A landscape with many valleys, sampled at points; each row gives a point and its height.
From any point a ball takes the steepest step (drop divided by distance) to one of its 5 nearest points. It stops when none of these is lower. Distance is the straight distance between rows; heights are no part of it.
q_728: [ -5 -32 -11  -1   2  10   5  -1   8  12  12  17  31  22  -8   6 -13  -9
 -18 -17  23  19]  height 424
q_380: [  4   1  -9  14  15   0   2  -2   4   4 -12   3  16   2   5  -4   5   6
  -6  -5  -4  13]  height 180
q_360: [-22 -43   3  -9   1   7  -6  19  -2  21  22  14   0  32   3  22   3   4
 -15   6  23  11]  height 248
q_252: [  2  21  -5  -2  -3 -10  -7  -6 -14  -8  -4   9   3 -15   2  -7  -6   7
  12   0  -6   1]  height 124
q_81: [  0  13  14 -10   4   1  -3   1  -4 -25  -8 -12 -21 -26  26 -11   1   6
   5  16 -11 -34]  height 91
q_752: [ 24  18  -9  21  16 -17  -3 -19 -17 -15 -21   9  -5 -54 -15 -21  -3 -16
  11   0   1 -11]  height 227
q_96: [-10  21   7  -3 -18 -20 -15  -2  -3   9   5  18 -12 -11 -16   0 -17  -4
   6   5  -2  -3]  height 103
q_188: [  1  16  -8   0  -4 -14   0 -10  -3   2   0   4   2 -12 -16  -6 -10 -14
   7   2  -4  11]  height 90
q_66: [-17  24  19  -4 -22 -20 -11 -16  -4  10  12  20  -7 -14 -30  10 -16 -12
  18  -3 -12   0]  height 137
q_470: [-15 -21   8   2  -3 -13  -5  18   7  15  18  23  14  17 -10  12 -17 -12
  -5  -9   7  12]  height 235
q_605: [-25  11  -1  -9 -24 -11 -12  -1   6   5   7   9 -26   1 -11   0  -7   9
   8   0  11 -17]  height 135
q_79: [-27 -27   3  -9  -6  11  -1  10  16  20  19  -5 -16  33  10  16   1   6
 -13   1  14  -7]  height 67
q_131: [ -6 -45  11 -15 -17  26   6  11  -3   6  23  -9 -10  27  24  16  18  14
 -20  -2   0   2]  height 262
q_608: [ 19  11   2  -5  -1  -6  -1   4 -13 -30 -14 -11 -14 -16  11 -21   5   0
   8  12  -6   0]  height 126
q_180: [ 10  13  -8  -5  20  18  10   1   0 -16   4 -25   3   0  13   1  12   3
   7  -1 -11   0]  height 171
q_49: [-11  17   2  -5 -28 -14 -12  -5   3   2  -6  12 -14  -1 -18   3 -10   3
   4   1   2  -6]  height 59
q_201: [ 12  33  -1   6 -10 -19 -17  -8 -11  -3  -5  23   2 -17  -8  -6   0 -12
  11  11  -7   8]  height 131
q_973: [  0  14  -4   1  11   2  13   1  -9  -8   6 -12   6   7   7   6   6   7
   5   3  -1   2]  height 233
q_870: [-14 -25  13 -10  -5  -5 -10   5  22  23  11   8  -5  30  -1   8 -28   1
  -5   7   0   7]  height 288
q_344: [-25   3  12 -26 -17  -7   4   6   1  -5   8   1 -30  11   8   4  -2  10
   5  10  -4 -19]  height 159
q_284: [ 11  -4 -11   9  20   9   1  -2   1 -10 -10 -15  25   1  12 -11   8   1
  -2  -4   1  -3]  height 245
q_974: [ 12 -19 -32   1  20  27  14   5   0 -14 -15  -5  33  13  -1  -8  15 -16
  -5 -21   7  19]  height 760
q_139: [ -9 -24   9  19  -6   2 -10  -3   9  16  10  27  26   5 -12  12 -12 -10
  -9 -14  14  13]  height 274
q_730: [ 15  17  -6  12   5  -3  -1   6 -11 -24 -19   3  -1 -32   0 -17  -1   4
   9   5  -5   6]  height 119
q_712: [ 24 -18 -34  18  17  23  11 -10   5   3 -21   1  42   8 -14   6   6 -15
 -14 -27  17  27]  height 911
q_626: [ -3  11  17 -19 -11  -1   4  -3  -5 -17  11   1 -24  -1  10  -2  13  12
   5  19  -6 -24]  height 87
q_97: [  1 -11  -2  15  -4  -2   1   1  11  20   9  11  25  16 -12   6 -19  -3
  -2 -10   9  12]  height 234
q_910: [ -8  -6   2   2   6   5  19   4  10  16  10 -11  -3  22  -2  11 -12   8
   1   1  -3   0]  height 254
q_378: [ 10  -5   2   4  11   0   8   0   5  -5   3  -3  29   8   6   8   1   8
 -10  -4   5   1]  height 292
q_169: [ 19  24  14   7   9  15  -4  -4  -1 -22  -9 -19 -23 -39  16 -33   7   8
  18  16 -10 -34]  height 230
q_391: [  4 -27 -11  11   2   4   1   6  12   4  -3  14  32  21  -5   2   2  -9
 -11 -21  27   6]  height 465
q_136: [-21  19  12 -19 -24 -18 -11  -5  15   6   3 -10 -29   0   1   6  -3  15
  12   8 -11 -34]  height 232
q_52: [ 13  -3  -1   0   1  30   2  10  -3   9   1 -34  16   7  22   7  23  -1
 -11  20  -6 -14]  height 294
q_480: [  0 -21 -15   3  13  12   6  -5   1   1   7  -1  24  12   8   4   8  -5
 -10 -18  17   7]  height 515
q_704: [-10   2 -13   3   5  -5   1  -4   3   3   3 -10   3  12  -1   8  -1   4
   7  -1   3   5]  height 263
q_583: [  7  -5  -9 -15  -8  37  21   9   6  11   9 -31   6  21   7  -3  10   9
 -18  -2  -5 -10]  height 268
q_905: [-29   3   8 -23 -23  -5   5  -8   4   5  14   2 -41  16   4   7   5  15
  -4  -2   8 -22]  height 236
q_512: [ 20  13  -1   9   4  -4   3   0  -7 -29 -16 -17  -5 -25   8 -30   7   4
   8  -8  -3 -10]  height 136
q_64: [ -5  23  10   5  -1 -27 -13 -18  -7   2   9  27  -3 -35 -26  15 -14 -21
   8  -5  -9  -6]  height 181
q_750: [-19 -27  22  -2  -1 -17 -14   2  16  21  18  24   2  10 -30  14 -18  -9
  -7  -1  -7  21]  height 209
q_30: [ 24   5   2   9  12   7   4  14 -11 -19 -15 -21 -17 -18  11 -24   6  -8
  -5  24 -13  -5]  height 60
q_993: [ -1 -24  -7   5  -1  23  24   4  -1  -6  13 -15  12  26  16   3   6  -2
 -23 -11  12  -6]  height 421
q_891: [ -6  22   0 -18 -12 -13 -17  -5  -2  -1   7  17  -7  -5 -10   0  -6   6
  12   8  -9 -18]  height 120
q_806: [-20 -12   8 -12 -23 -17 -13   9  11  16   0   8 -21  14  -4   4 -15   0
   2   0   4   1]  height 244
q_576: [-15  30  16  -7 -16 -15 -17   6  11  -3   2   3 -31  -5   5   5  -4  25
  25  23 -13 -33]  height 218
q_250: [ -1  30  11 -16  -2  -8 -12  10   5 -11   3   5 -20 -18  27  -1  -5  20
  11  20 -16 -34]  height 197
q_256: [-25  -6   2 -17 -25  -6   3   3  10  12   3  -2 -34  24  10   5 -11   9
   6  -2   2   1]  height 58
q_478: [ 13  -6 -11  18  24  22  -1   0  -4 -12  -9   3  23 -15  -6 -10  25 -11
   9 -11   3   1]  height 251
q_175: [ -8  22   6  -7  -9  -7 -19   4  -2 -21   3   7 -11 -11  11  -8  -4  17
   8  16  -9 -29]  height 156
q_912: [  1 -12   6  -9   0  17  16  -2   5   4  12 -24   2  20  20  11  12   9
 -14   2   2  -3]  height 190
q_435: [ 10  -3  -5  -4  15  18   3   8  -5  -6  -3 -19  12   8   2  -5  15  -6
  -8  10   3   2]  height 249
q_47: [-29  26  14 -20 -19 -27  -7   1  20  17  16   0 -30  -7 -20  -7 -12  12
   8  -4  -9 -25]  height 281
q_237: [  7 -22 -26   8   2  13   8   5   2   4  -2  17  35  22  -6   1 -15 -12
 -15 -26  22  27]  height 683
q_713: [  4   6  14  -1  -1  16  24   4   7   3   3 -20  -8   6  18  11   9  14
  -5   9 -11   2]  height 73
q_170: [-22   6  14  -9 -18 -21  -1  -8   0  10  15  24  -8 -18 -21  13 -20 -23
   5 -12 -11  14]  height 166
q_2: [ 14   9   5  -8  -5  17  16   8  -4 -11 -14 -26 -16  -9  13 -13   9  -3
  -1  32  -7   6]  height 132
q_816: [-11  -7  14  -2 -17  13  20   5   8  18   9 -25 -19  27  13  13   7  24
  -6  11   1   4]  height 165
q_88: [ 15   9 -17  24  22 -29  -6 -13 -15  -7 -24   5   1 -37 -17 -10  -1 -26
   5   1   0   8]  height 174
q_479: [ 20   4  -7  25  22 -10 -18 -11 -14  -5 -28   9  17 -26 -10   6   1 -19
   3  -4  -8  17]  height 145
q_376: [ 25   8   5  11  -1 -17 -11  -8 -16  -4 -13  19   5 -38 -14 -11   1 -24
   4   9  -1  -3]  height 191
q_382: [-16 -18  16  -9  -9  -4  10   4   8  20   9 -16 -37  22  13   9   0  22
 -17   2   2   0]  height 260
q_349: [ 29   4 -11  15  21  -6  -7  -5 -14 -12  -9   7  -1 -19   8 -16   7   5
  13  -9  -6   9]  height 122
q_190: [ 18   1   4  14  30   9  -2   4  -8 -13 -11 -16  11 -12  10 -16   9   3
   3  -1 -11   2]  height 168
q_945: [ -7   9   2 -10  -8  -8   3  -5   4  -7  -3  -6 -22  13   6   2  -3  13
   3  -2   6  -3]  height 240
q_925: [  4  13  -6  15   8 -15  -5  -5  -9  14 -14   5  22  -6 -10  12  -9  -1
  -1  -6  -4  14]  height 125
q_137: [ 12 -12 -17   9  12  11 -13 -10  -4   2  -3   6  35   9  -5   2  11  -3
  -2 -22  17  10]  height 339
q_727: [ 10 -18 -16  -2  17  43  31   2  -1  -4  -4 -24  17   8   6 -11  16 -16
 -13  -9   6  19]  height 413
q_359: [-14  -6   8   6 -12 -20  -5   0   6  16  16  15  13   1 -25   6 -19 -10
   1  -8   1  18]  height 189
q_149: [ 15  13  -5  -1  23  -3   1   5   0  -6 -12  -2  19  -4   4 -11  -1   5
  14  -3   0  14]  height 182
q_878: [ 17   4   0   3  -5  -3   5   9  -9 -17  -8  -1   4 -11   6 -10  13  10
   7   8 -17  11]  height 61
q_948: [ 19   8  -4  15  23 -14 -12  -8 -12  -7 -25  12   6 -28  -2   0   6   1
  11   3   0  12]  height 147
q_619: [-17  10  12  -1 -15 -24  -3 -11  -1   4  12  21  -7 -12 -29   9 -18 -24
  -5 -24  -8  15]  height 167
q_241: [-27 -32  13  -4 -15  12  -4   5   8  33   4   0 -26  38  14  24  12  16
 -10   6   5   0]  height 219
q_235: [ 14 -11 -18 -11   2  39  22   7 -10 -12  -6 -30  11  14   9 -12  20 -13
 -15   9   3  -4]  height 303
q_964: [ 23 -14 -15  20  29   6  -1 -16 -12  -3 -15  13  20 -12  -8   0  11  -8
  -2  -7   6   6]  height 177

For each start below, name the point where the ball stops.
q_97: q_49
q_139: q_49
q_470: q_49

Call two points neighbours if one is among the 5 nearest of the other. Go from one point of each pair to the other, from neighbour to neighbour, staying as low as possible. Name the highest point that can't be avoided.
q_256 and q_30: q_344
q_49 and q_713: q_2
q_626 and q_878: q_608
q_878 and q_49: q_252
